Points on a hilly landscape, in no order, each with its height.
A ball rolls from a point to the lowest of its 2 nearest points, and stops where none of them is lower. Distance is the straight distance between rows; heights are no part of it.
j_322: [ -4  27  -3 -31  30  -3  24  38  51  11  14 -11 -24  16   1  23   4  -7
   5  30  14  10  32 -10  -3  20 -21  30  50  -7   7  -1   5]  h=302
j_206: [ -2 -11   7   5  10  -5 -29 -18   5 -11   5  14 -31  -8  30  25  -1  28
  11   6  -5  15  54  30 -13   2 -14  18 -11 -13  -6 -11 -29]  h=308
j_304: [  1   2   7  27 -48   3  17 -26 -27   8  -9 -26  47  26 -48   7  32 -21
  38 -42  27  -9 -29 -45  12  -9   9 -26 -38  12  -6 -44  12]  h=607
j_435: [  3  10 -52  21  36 -12 -14  -5  -4 -24   2  44  10 -24 -15   4  -6 -36
 -18  -3  32  -8 -18 -41  23 -57   2  31  17 -24  19   6  26]  h=472
j_587: [ 19 -41  -3 -14  -4  -6  -6   9 -13  36  29  -5  39   8   8  -5 -13  -3
   4  -5  -1   5 -25  13  18 -15  40 -11  29  -2  28   6  -6]  h=385
j_896: [-10  30  23  23   3   3  11  15 -28  35  -5 -20 -13  -3  -2   0   6  21
   1 -17 -25 -12   2   7 -32 -22 -12  20 -27 -10 -31 -36 -18]  h=426
j_195: [-28  10 -21 -15  42  18  16  30  24 -14  18   0 -27  -3  20  16  -9 -23
 -49  46 -13  27  15 -13  20 -15  -7  29  57 -27   8  21  -1]  h=152
j_328: [ 36 -49  -3  -7 -17 -17 -30 -42   6  15  11  14   6  -5  -4  25  -3   7
  46 -27  42  19  36   9   1   6   6 -16 -15   1  20  -5  -4]  h=438
j_800: [-20   9  13 -26 -25   5   6  28 -18 -10  36 -30   2 -10  35 -40 -20  13
 -50  -7 -12  -9 -24  26   3  38  15 -44   3  26 -24  20   6]  h=608
j_995: [ 23   2  -1  10   2   8  13  -1  -5  18   4  -6  43   5 -33   6 -11 -23
  11 -13 -25 -11 -43 -20  26 -30  30  -9 -15  14   3  -3   7]  h=509
j_775: [-22  17 -11   9  32  16  13  18 -36   1  -7  18 -25 -40 -12 -14  -7 -11
 -29  -1 -40  -7 -27   7   9 -32   9  15  -1  -4 -10  22   0]  h=401
j_167: [ -9   0  -3  54  20  -7 -27 -37 -11  -1   1  31  30 -12 -16   0  24  10
  -5 -15 -18 -13 -28 -12   4 -57  -1  28   5 -28  10  -4  10]  h=350
j_390: [ 41 -48  -2  -1 -18  -8 -40 -50   3 -13   0  15  26   1   1  17 -13   3
  31  -5   4   8   1  13  20  12  18 -21 -17  10  12   8   4]  h=466
j_683: [ 14  17   0  28 -11  -7  -3 -14 -13  12 -39  12 -31 -14 -23   4   0   2
  28 -30  14   1  12 -22 -17 -21  -6  47 -43 -15 -21 -44  -2]  h=393
j_653: [  8   2  -9  20 -27 -24 -21 -29 -30  -8 -56  38 -47 -13 -11 -14  22   3
  22 -19  24   8  14 -14 -25 -13 -15  48 -37 -17   3 -28  -1]  h=375
j_430: [  1 -31   1 -12   4   5 -14 -25   3 -20 -11   5 -44 -15  43  13 -34  25
   5  21  -7  28  51  29  -3  16   9   7 -31   5 -14  -1 -32]  h=337
j_915: [ 44  14  15 -16  18   1  29  31  68  36  20 -17  26  24 -20  55 -13 -13
  31  -3  30   2  29 -49  17   5 -16  26  17  17  21 -10  25]  h=761
j_437: [ -2  16   7 -22  18   6  35  38  -4  29  16 -15  21   6 -12 -14  -3 -20
 -18   4 -25 -10 -45  -9  12  -1  18 -20  34   8   7  24   6]  h=563
j_330: [  3 -49   2 -38  -8   7  32  52  41  16  22 -31   2  23  21  23   8  37
 -12  26   5  35  20   8   5  47 -17  16  80 -17  35  16  12]  h=707
j_889: [ 25 -37   9  -4  -7   6 -10  -9 -11  17  20 -13  30  -9   9 -12 -31  12
  -2  -1 -26  11 -30  18  16  -5  51 -18  -5  16  10   8 -15]  h=413
j_341: [-13 -22 -10  11  10 -18 -37 -18 -22 -51   6  27  -6  -2  37 -11  26   1
 -10  15  14  -3  48  35 -18  -3 -37 -15  24 -23  23  10  -5]  h=264
j_617: [-12  10  20  24 -21   6 -17 -53 -14 -23  -8  -9  34  10 -25 -17  16   5
  -3  -8 -17 -27 -44  14  -2  16   2 -37 -35  22 -29  24  27]  h=534
j_532: [ -1   4   5 -24 -21  18  19   6 -29 -17 -49   4 -47 -27   2 -40 -33  -3
  -3  -5 -15   2 -10   6  -7  23  15 -11 -49  22 -24  10 -17]  h=487
j_288: [  9 -37  15  21 -15   4 -27 -65 -13 -50 -35  35   0 -22  28 -15  -1  24
   1   7 -20   1   2  28  -8  12   3  -2 -49  22  -7  18  -4]  h=581
j_347: [-38  18   5 -32  14   9  29  37  -3  28  -6 -35 -49  -2  23  -5 -10 -15
 -24 -11 -18   9  17  -4 -13   7   0  -1  -2 -23 -27 -15 -32]  h=256
j_201: [ -9 -21 -24  22 -12 -36 -34 -26 -43  -8 -26  48 -25 -14   3 -21  26  -3
  16 -22  37   7  14  -7 -14 -28  -7  36  -6 -32  26 -20  -7]  h=354
j_417: [ 48   4  13 -11   9   7  15   2  52  22  16 -16  22  15 -26  51 -15 -17
  35 -10  12   0  22 -25  21   9  -1  -4  -1  19   2 -13   3]  h=782
j_416: [-11 -22  -2   4  38  15   8  20   3  32  32  -8   7  -5  35  16 -14   7
 -34   8 -35  28   4  -8  14 -41  26  24  32 -26  14 -10 -28]  h=656
j_307: [-13  10   6  16   6  16  -3 -10 -48  -9 -15  12 -10 -31  -8 -18  -1  17
 -25  -6 -44 -10 -38  17  -9 -14   8   0 -30   3 -23  14  -3]  h=383
j_774: [ 21 -35 -16   4 -32 -10 -17 -46   5 -26 -19  17  18   4 -34  28  10 -26
  35 -28  29  15   1 -32  27   9  18 -10 -28   9   4 -18  14]  h=601
j_635: [  1 -10  12  20  -4   8 -26 -46 -13 -35   1  10  45  -5  -7 -12  -2   8
 -11   7 -28 -18 -38  29  -2  12  14 -33  -9  18  -7  35  22]  h=529
j_43: [ -9   9 -30  15  29  19   7  -7 -41 -13 -18  43 -31 -52 -26 -18  -8 -19
 -24  -5 -19  -4 -33 -14  21 -46  22  33 -13  -6   5  18   8]  h=416
j_555: [  6  34   9 -18  34   1  23  27  51  20   8 -15 -21  12  -1  35  -8 -13
  10   7   4   6  39 -17  -7   0 -14  24  12  -1  -6 -21  -9]  h=360
j_801: [-25   4  -1  28  17 -10 -41 -33   1 -46  -8  37  -2   5   5   5  44   0
  -1  15   1 -19  27  25 -20   3 -41  -9  21 -21   4   8  14]  h=187
j_203: [  6  34   6 -12 -16  -5  50  38  30  13  -1 -22  22  30 -49 -18  30  -9
  31   9  25 -19 -24 -23  -8  30 -27 -23  41  16  15   4  30]  h=520
j_973: [-23   8  -1   6 -23 -29 -24   1 -20 -44  16  -2 -10   6  37 -31  28  16
 -19  -7  16 -22  21  52 -26  34 -32 -40   5  13  -9  15  11]  h=146
j_276: [ 19  36 -29  -1  15 -14  31  41  44  -2   9   1  13  19 -37  20  18 -40
  13  -4  47 -21  -5 -64  20  -5 -23  10  21   9  13 -14  42]  h=714
j_63: [ 28 -12  15  17   3  -4 -28 -38  46   8  20  10  53  22 -16  51  18  18
  29  -3   9  -3  11   5   4  10 -24  10  26   4  19   5  22]  h=369
j_73: [ 16   9  -3 -34 -26   4  23  -3  -5   3 -54  -7 -61 -12 -15 -17 -25 -22
  34 -14  40  12  40 -20 -10  10   1   2 -48  11 -11 -28 -31]  h=368
j_676: [ 30 -16 -17  37   3  -6  -8 -12   9  10 -14  30   3 -15  -2  28 -25   0
  20 -23  22  17  -3 -65  22 -49  25  61 -44   0   7 -37   1]  h=556
j_562: [-18  39  25  27 -24  -1 -19 -34 -16  -1 -18 -28   8  13 -14 -11  28  18
  18 -13  -2 -31  -3  14 -42  16 -26 -17 -40   3 -39 -13   6]  h=530
j_53: [-38  35  15  13 -21 -14 -12   4 -24 -27  10 -17  -4   5  20 -34  22  19
 -24  -9  -1 -28   0  40 -31  30 -27 -24 -12  11 -31  13  14]  h=207
j_584: [  0  11  18  33  13 -10   0   5   7  33  23  -2  39  19  -6  12  15  29
   7  -4 -23  -8 -10   4  -6 -30  -1  24   5  -3   5 -14  -5]  h=411
j_659: [ 25 -12 -14 -13 -12  12  21   3  -3   2 -16   4  13  -5 -39   0 -29 -40
  22 -15  -4   1 -33 -39  39 -15  37 -12 -32  16  -8 -12  -3]  h=514
j_742: [ 36 -33 -15  16 -15 -17 -23 -29  -2  15 -13  36  -1  -8   1  18  -7   6
  29 -24  29  30   8 -35  14 -35  21  43 -30   0  24 -27 -11]  h=571
j_928: [-13  16  -5 -36   1   8  19  47  -2 -31  17 -10 -15  -3  15 -28   1 -14
 -42  23 -11 -14 -13  34   2  50  -8 -41  40  17  -8  43  19]  h=554
j_985: [-10 -14 -33 -29  11 -10   0   6 -26   5 -12  21 -32 -22  -4 -25 -25 -33
 -10   8  11  15   1 -16  19 -27  37  20   3 -13  14   0  -7]  h=344
j_713: [ 16 -13 -14 -28  10  -8  16  47  30  17  19 -10  21  19 -11   9   8 -11
   0  26  25   1  -2  -4  10  15  -3  11  78  -6  34  16  25]  h=551
j_85: [ -9  13  21  31 -22  16  -6 -27 -43  -1  -4 -16  19 -20   6 -31  -4  39
 -17 -15 -30 -10 -48  30 -16  -4  12  -7 -49  17 -32  10  -2]  h=363
j_287: [-11  -6   0  38  20   2 -36 -55 -15 -34 -15  39  18 -18 -15  -6  25  -3
  -9  -3 -25 -15 -19   7  -2 -25  -5   3  -1 -21   6  14  13]  h=310
j_402: [ -9 -38  -4 -33  13  13  13  42  -2  20  42 -23  24   6  34  -1 -10  -2
 -39  18 -23  15 -24   9  20   6  25 -17  59 -14  24  25  -6]  h=611
j_658: [ 18  -1  -4 -23 -20  17  20  -4  -4 -16 -40   9 -24 -16 -35 -15 -35 -27
  15   0  -6   4 -15 -23  11   7  18 -13 -50  22 -16   3  -8]  h=500
j_613: [-20  -9  15  29   9  -5 -46 -61 -16 -50 -21  27  16   0   2 -11  42   5
  -9   9 -12 -29   0  27 -20   0 -21 -24  -5 -10   3  22  26]  h=255
j_342: [  5   8 -28  45  27  -4 -15 -18  11 -19  -7  40  10 -23 -11  22  -5 -12
  -7 -11  18  -9 -12 -49  11 -57  -1  55 -17 -19  -2 -14  21]  h=506
j_484: [ 16  33  -8 -22  40   9  21  18  69   7   8  -6 -16   3 -10  52 -32 -26
  15  21  32  -2  42 -39  10  -4 -12  41  11  10   0 -12  16]  h=410
j_254: [ 11  -4  11   7 -28 -16 -18 -20  -6  34  -2 -17   6   9 -17  14  23  14
  56 -45  33  -3  19  -1 -24  -4  -9 -16 -33  -1   0 -30 -11]  h=651
j_348: [ -9   3  -3  10  34  16   2  17  11 -15  22  22  13  -3  -1   0  10   5
 -35  33 -34   3 -19   7  16  -2  -6   7  52 -13  17  31   5]  h=507
j_661: [ 22 -10 -30  31  18  -5  -8 -20  29 -15  -4  26  23 -11 -11  39 -19 -18
  10 -12  25  -2 -11 -57  38 -46  12  35 -25   0   1 -22  26]  h=532
j_708: [  3 -21  18   1 -34  13 -10 -15 -25  -7  -7   5  -3 -23  32 -35 -29  31
  -8  -7 -25  23 -21  25  -3  16  43  -8 -45  29  -9   7 -18]  h=453
j_475: [ -2  27   9   5 -30 -16  14  -6 -17  23  11 -39  43  34 -31 -17  26  -2
  23 -17  31 -29 -40   2 -15  11  -5 -48 -11  16  -5   1   8]  h=577
j_502: [-20  52  -1  18   5   6  11   9 -29  13 -24  -7 -18 -11 -41 -17  25 -18
   9 -19   0 -39 -20  -5 -21 -10 -22  -9 -17  -4 -32 -12  14]  h=421
j_947: [ -1 -13 -20 -16   1 -21 -10  -5 -22   4 -15  22 -40 -19   7 -14 -12  -8
  11  -1  19  15  22   5   3 -23  15  23 -11 -15   5 -13 -15]  h=323
j_70: [  3  -5  25  17 -59  -6 -21 -63 -20   7 -27 -21  16  18 -26   8  42  22
  49 -38  43  -7   1  -8 -16  16  -2 -33 -62   3 -11 -24   9]  h=630
j_989: [ 15  33 -34 -22  37   2  25  29  58 -10   0   1 -10   2 -20  32 -27 -43
  -1  33  44  -6  16 -43  18  -2  -7  29  25   7   1   4  34]  h=455
j_204: [ 16  27 -11  -9  31   9  -4  -6  46 -22 -10  12 -14   3 -24  24 -15 -25
   3  30  -8 -13  13  -4  15   3  -9  15   9   4 -19  16   9]  h=305
j_296: [-14  17 -10 -53  29   9  36  44  12   4   6 -21 -28  -6  -1 -11  -7 -43
 -34  27  -6   6  -4   2  14  28  10 -12  50  -5  -2  34   9]  h=477
j_666: [ -6 -15   5  -3 -26 -18  14  22  18   4  32 -22  39  39  -7 -12  38  46
  13  15  26   8 -12  30 -19  41 -26  -4  67   5  34  22  29]  h=653
j_297: [  8   6  22  -1 -37 -10 -19 -45  -2  13  -9 -24   6  10 -13  10  16  15
  43 -36  36 -13  18  15 -28  26 -14 -38 -48   6 -15 -14  -2]  h=640
j_758: [ -3  52  12   8   2  -2  37  35  40  25  -5 -14  17  31 -44  -1  30 -10
  31  -3  20 -29   1 -28 -11  12 -39   2  16  13   6 -18  23]  h=486
j_300: [-13  51  29  17   3  12  20  13  28   3   3 -16  19  25 -24  -5  26  31
   8  10 -23 -23 -15  10 -31  24 -33   3  -1  16 -26   9   7]  h=457
j_460: [-16 -30  -4  18  16  11 -10   9  -9  10  27   1  -7  -3  44  15  -5  34
 -32   7 -41  30  16  12   1 -37   7  17  12 -34  10 -10 -42]  h=643
j_135: [  5   8   4  -6  28  16  14  21   8   8  14  12  28   1 -21  -2  -7  -9
 -18  18 -40  -7 -42   1  21  -8   9   1  36   9   8  29  11]  h=537
j_578: [ -2 -12  24  24 -31  -1 -33 -49 -23 -35 -28  10  -9 -15  23 -29   4  30
   6  -7 -10 -10   7  33 -23  20  -6  -8 -55  19 -21   1  11]  h=562
j_805: [ 15   3   0  27 -24 -19  -9 -13 -14  38  -5  -8  16   8 -21  12  16  -2
  41 -44  29  -7   2 -31  -3 -29  -3  11 -31  -7   6 -44   2]  h=661
j_302: [  7  33  -6 -16  -5  -4  17  13   1   7 -28 -14 -27  -3 -30 -11   0 -31
  22 -19  23 -23  11 -20 -11   4 -12 -17 -20  -7 -22 -27 -12]  h=373
j_695: [  0  12  34  21 -39   5 -17 -48 -12 -16 -38 -13  -7  -4  -3 -20   6  25
  23 -18  -4 -17  -2  17 -33  24 -12 -15 -66  21 -39 -14   0]  h=546
j_612: [  5 -28  -4 -39  10  11  -8  -9  21  -9   5 -21 -35  -7  43  30 -42   5
  -6  25  -1  33  59  27   7  24  10  -8  -6   7  -7  11 -29]  h=365
j_757: [ -7  23  -7 -33  17   5  33  48  19 -16  -2   0  -9   5 -16 -22   3 -19
 -25  40  -5  -4 -15   3  10  44 -14 -16  55   7   1  44  18]  h=515
j_998: [-22  -3  -5   2 -22 -16 -15  23 -17 -11  34 -11   1  12  37 -23  17  22
 -34   0   4  -8   0  34 -11  21 -13 -37  22  -2   5  13  -4]  h=223
j_624: [ -3  -6 -13 -42 -23   5  17  -7  -8   6 -45   2 -68 -17   5 -10 -36 -26
  12  18  33  34  38 -21   1   4  24  32 -34   9   0 -12 -30]  h=376
j_420: [ 10  19  10 -11 -19 -11  22  18   8  18   9 -23  42  36 -35 -12  15  -7
  19   3   5 -21 -32   0  -6  25  -6 -34  19  19   7  13  18]  h=552
j_687: [  7 -21  -8   1  12  -8   2  34   6  24  40   3  30  21  10   3  21   4
 -10  13  -1   4  -7  10   2  -6  -1  13  64 -19  38   7   4]  h=592
j_869: [  5 -11 -47   7  17   3  -8 -17 -26 -32 -14  48 -11 -37 -22 -17 -22 -28
 -14   7  14   5 -31 -30  32 -47  26  28  -1 -12  20  18  12]  h=437
j_459: [ 20  10  -3 -11  16   8  -6 -10  44 -18   0   7  17  15 -33  26  -3 -20
  15  20  -6 -13  -3   4  15  27 -19 -10  17  11  -4  17  17]  h=257
j_306: [ 22  10  18  23  27  -9   9  13  39  39  23   2  39  23  -6  31   3   7
  10  -3  -1  -6   3 -22  11 -24  -4  29  16   3  19 -18   4]  h=451
j_272: [ -4  55  27   7   9  13  27  26  10  38 -10 -32 -14  13 -13  -8   7   1
  17 -13  -5 -18  15  -7 -28  -7 -24   6 -19   0 -22 -40 -16]  h=452
j_515: [  9 -17 -18 -41   7  -2   2  -3  -2 -19 -18   2 -38  -6   5  -5 -36 -29
   4  23  10   6  28  21  14  19  14 -14  -5   9  -6  13  -9]  h=380
j_934: [-14   9   3  19  27   2 -15   2  11  -8  14  15 -12  -3  19  18   6  30
 -11   7 -30   0  24  25 -15 -10 -24  19   6 -18 -13  -2 -23]  h=270
j_397: [ 19 -40  12  14 -18  -2 -39 -53  -4 -36  -5  12  47  -4  11   1  -7   5
  10   5  -7  -8 -17  35  14  17  11 -38 -15  15   7  29  16]  h=497
j_27: [-27 -45 -16 -34 -18   0   4   1 -39 -25 -16   6 -56 -21  64 -28 -32   3
 -38  18  -5  34  27  19   4   7  20  -6 -14   2   3  17 -21]  h=423
j_559: [ -5 -38   7  22 -28   4 -28 -40 -43 -30 -34  46 -10 -23  23 -37   3  26
 -11  -3 -23  17 -13  22 -11  -6  18  17 -33  12  14  12 -17]  h=600
j_260: [  1  15  16 -25  -9   0   6  11  -1  16  -4 -25 -30  -1  14 -11 -11   7
  15 -19   1   0  23  18 -20  18   1 -14 -25   0 -19 -25 -27]  h=324
j_392: [  7 -41  -6 -46  10   9   0   0   8   2  12 -20 -19  -4  38  14 -47  -9
 -27  28  -4  27  29  22  16  17  31  -1  24  -6   3  12 -20]  h=392
j_956: [ 23  -1   9  13  10  -8  15  18  15  45  15  -8  38  15 -15  15  -7 -16
  18 -14   2 -10 -11 -39  31 -36  16  14  -8   8  16 -21   8]  h=484
j_881: [-20  -2 -20  19   2 -30 -35 -15 -33  -4  -1  31 -12  -3  -3 -22  29  -7
  10 -14  19  -2   8  12 -12 -23  -8   1  11 -25  14 -16   0]  h=326
j_19: [-10  61   7  27  21   7  26  23  18  13 -17  -1   6   6 -41  -2  29 -16
  11  -8  -6 -35 -17 -31  -9 -12 -31   7   2   3 -24 -12  20]  h=449
j_878: [  1  -6   4 -17 -15  -4  -3   8 -18  12 -29  -6 -47 -17  19 -22 -19   9
  12  -9   1  19  25  10 -14   7  19   9 -32  -6 -11 -20 -33]  h=301
j_407: [ 15 -29   2 -14 -18   7  -3  -8 -26  12 -14  11  -7 -19  13 -25 -29  12
   1  -6 -17  27 -29   0   6  -3  48   3 -27  13   5  -2 -27]  h=436
j_594: [ 12 -43  -7 -10  -7  -9 -26   4 -20  -7  29   1  31   3  22 -23  -4   0
 -13  11  -1  -4  -9  33   3  12  19 -29  34  -4  24  18  -5]  h=339
j_491: [  9 -36  -4  19   3   3 -18 -39 -14 -22 -22  44  -8 -30   8 -15 -17  10
  -1   7 -16  27   2   4   4 -23  22  24 -19 -10  19   6 -27]  h=615
j_237: [ -7 -32  -5  -6 -22   4 -21  17 -26 -17  47  -9  15  -1  55 -18  -9  20
 -44   2 -13   4  -1  39   2  18   9 -43  21   4   9  14 -10]  h=282
j_137: [ 12  -6  20   4 -47  16   0 -24 -28 -15 -45   6 -11 -24   3 -40 -16  13
   8 -14 -10  -2 -32   8 -10  26  17  -8 -65  35 -16   4 -13]  h=471
j_703: [-43  13  21 -15   6  14  26  42 -13  40   9 -45 -28  -4  36  -2  -6  18
 -43  -9 -39   9  -8  -5  -7  -1   7  -8  -6 -12 -28 -10 -26]  h=281
j_21: [-20  -6 -13 -49  25  16  19  30 -13 -12   6 -11 -27 -18  16  -8 -27 -41
 -40  35 -21   9  -5   7  26  13  25 -18  34  -5   0  40  -1]  h=450
j_471: [  9  17  19  23  -2  10  -5  -8  -9  17 -30  -1 -27 -12 -10   3  -5  19
  20 -20 -19   0   9   0 -24 -16  -6  26 -43  -4 -37 -38 -20]  h=409
j_488: [ -5  -2   0   8  -3 -20  -7  10   3  12  25   0  44  28 -10  -3  35  13
   3   9   7  -4 -21  17 -10   9 -11  -4  50  -3  28  13  11]  h=622
j_176: [ 14   3   1   2 -33  -6  18  -9 -22  19   0 -24  39  23 -40 -13  16 -26
  29 -26  17 -13 -39 -19   9  -4  12 -49 -20  18   1 -12  -1]  h=593
j_927: [-24 -28 -20 -18   6   1  -3   9 -30 -18  17  10 -29 -14  45 -13 -14  -4
 -32  17 -13  21  16  22   8  -9   8 -11  14 -21   9  13 -21]  h=445
j_849: [ 15 -36 -17 -13  33  14  -5  -6  13  12  18  12   7 -13  15  19 -46 -20
  -9  17   7  27  11 -23  35 -39  43  34  19 -12  24   1 -11]  h=692
j_172: [ -1  -3  11  29 -33   3 -11 -55 -14   4 -16 -21  29  21 -41  17  36  -3
  36 -32  13 -12 -24 -15  -1   2   4 -30 -45   5 -18 -23  12]  h=619
j_174: [ 21  12 -23 -19  24  -4  12  27  44   1  12  15  11  12 -23  18  -4 -29
  -1  23  31  -8   5 -24  24   4 -12  18  59  -6  23  12  34]  h=508
j_170: [ 17  32 -15  17   4 -10  29  29  18  12  -2  -8  27  13 -35  16  14 -39
  23 -34  43 -31  -1 -74  24 -20 -16  -7 -12   9   3 -44  23]  h=689
j_618: [-17  -1  -4  19 -19 -26 -29 -33 -38 -12 -36  24 -13  -6 -17 -25  29 -11
  17 -24  11 -13  -5  11 -15  -3 -15 -14 -27 -15  -5  -8  11]  h=293
j_219: [-10   0   1   2 -30 -35 -27 -17 -30 -16 -25  -1 -24  -2   8 -25  25   9
  21 -30  29 -17  23  30 -35  18 -20 -23 -28   3  -7 -17   8]  h=262
j_751: [-14  10 -10   0  44   9  -3   5  29  -8  15  13 -27  -4  17  28 -14  -5
 -27  33 -16   9  31   3   2 -20 -12  40  20 -19  -7   3 -16]  h=218
j_817: [-18  50  30  34 -14   6  22 -10   7  14   1 -27  45  35 -36   1  38  22
  18   0 -11 -23 -42 -10 -21   6 -28 -10 -10  12 -22  13  20]  h=488
j_490: [ -2  -7 -23 -29 -16   2  12   1 -21  -4 -49  27 -53 -27 -13 -18 -28 -35
  -3  12  22  30  -1 -37  16 -15  35  39 -30  10   9   2 -15]  h=364
j_245: [ -2 -41   1  17   0  -3 -39  -7 -21 -43  38  14  18   6  46  -3  21  23
 -15  11   4   9  40  34 -13  -3 -30 -26  42 -22  36  11 -17]  h=329
j_398: [-14  35  -3  -3  -2 -19   1  12 -18  -1 -18  -5 -23  -1 -22 -21  17 -14
   8 -11   7 -25   1  15 -21   7 -17 -19 -10  -7 -17  -9  -4]  h=399
j_262: [ 18   9 -13  27 -14 -14  12   7   2  12  -9  -1  15   0 -32  19  13 -24
  29 -48  45 -10   5 -62  17 -36  -1  12 -34  -2   0 -55  18]  h=673
j_668: [-23 -15 -11   5  19  20  -2  26 -15 -23  25  11  -8  -4  34   2  -1   6
 -56  28 -29  16  -3  11  13  -9  -8 -12  47 -25  16  26 -13]  h=473
j_831: [-43  21  20  -3  19  15  37  57  11  42  18 -27 -10  11  27   7  15  20
 -43   7 -49  14 -12 -15  -5 -11  -4  15  23 -14  -3   0 -10]  h=263
j_498: [ -4 -24 -10 -51 -14  -4   7  -4 -18 -27 -24  -5 -49 -20  41 -23 -43 -18
 -11  19   9  25  30  24   4  28  23 -18 -20  20  -3  15 -14]  h=404
j_792: [ 35 -42 -18   9 -26 -15 -20 -30   6  10   2  18  20  -2 -21  34   2 -11
  43 -39  40  19   3 -42  31 -18  21  16 -25  10  27 -29   8]  h=585
j_663: [-17 -16   8 -17   5   2  28  53 -15  48  40 -27  30  17  14 -19  10   2
 -26   5 -21   6 -39   0   4  -4  23 -18  43  -2  17  14   0]  h=587
j_993: [-26  12   6  -5  42  15  35  42  31  16  16  -4  -5   0  24  22  -3   1
 -37  28 -37  18   2 -22  15 -11  -3  36  48 -22   1  12  -4]  h=211
j_224: [-21   7 -23 -29  25   0  17  35  34 -11  11  -4 -41  13  22  23   2 -11
 -24  51   8  21  38   2   6  16 -24  24  73 -23  15  17   1]  h=225
j_119: [ 42  -1  19   0   4  12  -4 -15  57   0  10  -2  48  24 -28  48  -2  13
  23  13 -13  -2   2   3   5  31 -13   2  23  18   4  19  13]  h=317
j_815: [ 14   5 -26 -19  13   3 -14 -21  19 -33 -15  16 -26  -4 -24  18 -34 -36
   8  24  10  -4  14  -1  21   0   7   1 -10   8  -9  15   8]  h=345
j_552: [-28   4  -2 -41  -4   4  19  23 -22   5 -23 -24 -71 -20  36 -19 -25 -14
 -14   0  -3  19  31   8 -16  14  15  -5 -18 -15 -22 -13 -28]  h=280
j_148: [-15  16  11  28  11   3 -21 -20   8 -21   4   5  15   1   8   0  15  31
  -4   6 -28 -18  -4  38 -22  12 -23  -7  -2   2 -20  10  -2]  h=316
j_421: [-25  42  27  33 -16   1  -3 -32 -22   5  -5 -24  30  23 -21 -15  34  18
  -3  -4  -7 -36 -43  10 -25   1 -15 -21 -26   7 -37  21  18]  h=510
j_527: [-31  12  -1 -24 -14   9  14  40  -8 -23  28 -21 -22  -3  52 -18  -9   8
 -67   7 -24  -3  -6  26  -1  40 -15 -43  19   9 -15  32  11]  h=584
j_657: [ -2  13  19   8  -8   1  -4   6  25  -3  31 -13  28  21  12   7  13  46
  -7  10 -15   0  -5  36 -17  34 -21  -9  17  12  -2  16   0]  h=367
j_571: [  5 -42 -15 -11  29  12 -13   8   5   6  39   4   7  -7  32  23 -25  -6
 -28  21  -3  30  21  -5  18 -29  27  21  41 -29  30   0 -25]  h=674
j_211: [ -8 -33   1  -9 -22   3  21  50  23   1  27 -14  11  30   8  -5  25  56
  -3  30   6  24  -3  23  -8  41 -22   3  79  -7  39  13  25]  h=680
j_24: [ 33 -19  -1   3  -2 -15 -33 -31  19  18  20   5  27  15 -10  36  18   6
  30 -15  26  -2  22   8   0   8 -13 -13  11   1  18   4   8]  h=407
j_780: [-20  20  20  19  -6  20  -4  -1 -18 -14  25 -17  15 -13  21 -19  -9  43
 -43   1 -44 -11 -36  31  -7  10   5 -15 -20  23 -31  22  -1]  h=335
j_832: [-26  21  17   4   1  16  15  27 -17  18  12 -28  -4  -5  24 -16  -7  30
 -39  -8 -46   2 -22  19 -12   6   2 -11 -13   3 -29   0 -18]  h=304
j_315: [ -1 -46 -13 -39  11  12  10  15 -11   7  16 -13  -1 -16  31  -5 -44 -30
 -29  15 -11  22  -8   7  24   5  36 -22  37 -13  12  23  -7]  h=422
j_834: [ -4 -26  -1  14  23  16 -14 -15 -15  -9  -1  25 -19 -21  21  -1 -15  22
 -18  10 -28  24   8  10   3 -31  19  35  -6 -22   3 -10 -33]  h=629
j_441: [  7 -14  -1  41  14  -8 -16 -22  -4  19  17  13  49   1 -10  10   8  13
   8 -10 -20   3 -21  -5  10 -46  18  16   2  -9  16 -11  -2]  h=381
j_90: [ 36  23  -4   8  10   2  36  29  61   2  14  -6  39  23 -28  48   2 -29
  19  -9  37 -17   9 -71  22   3 -26  14   9  15  20 -21  45]  h=737
j_380: [ -3  28  24   1   8  -1   7  21  37  19  17  -8  11  28  -7  16  20  31
  15  10  -9  -1   6  14 -24  17 -27  10  23   6  -1  -4   0]  h=415
j_480: [-10  34  33  -6  -4   2  22  27  18  37  19 -34   1  29  10   6  15  31
  10  -8  -6  -7  17   8 -30  20 -25  -3   1   5 -17 -16 -20]  h=454
j_846: [ 14  21  12 -19 -14  11  16   0   5  22 -33 -18 -36  -7 -10   2 -17  -5
  37 -25  19  -7  33  -4 -22   7 -11 -11 -36  -1 -18 -42 -31]  h=349
j_543: [-15  10  -2  -7  -3 -26 -25  -7  -5 -36 -12   8 -33  -3  28 -11  19   5
   9  -2  16 -19  49  41 -25  33 -36 -26  -6   3 -10   5   1]  h=213

For each start below, name the point where the ball stops.
j_661 => j_347
j_663 => j_459
j_635 => j_459
j_272 => j_973
j_330 => j_195
j_956 => j_801
j_532 => j_973

Write out the way that a ball takes from each point below.
j_792 => j_742 > j_676 > j_661 > j_342 > j_435 > j_869 > j_43 > j_775 > j_307 > j_85 > j_780 > j_832 > j_703 > j_347
j_659 => j_658 > j_532 > j_137 > j_708 > j_407 > j_889 > j_587 > j_594 > j_237 > j_998 > j_973
j_995 => j_956 > j_306 > j_584 > j_441 > j_167 > j_287 > j_613 > j_801
j_211 => j_666 > j_488 > j_687 > j_713 > j_174 > j_989 > j_484 > j_555 > j_322 > j_224 > j_195
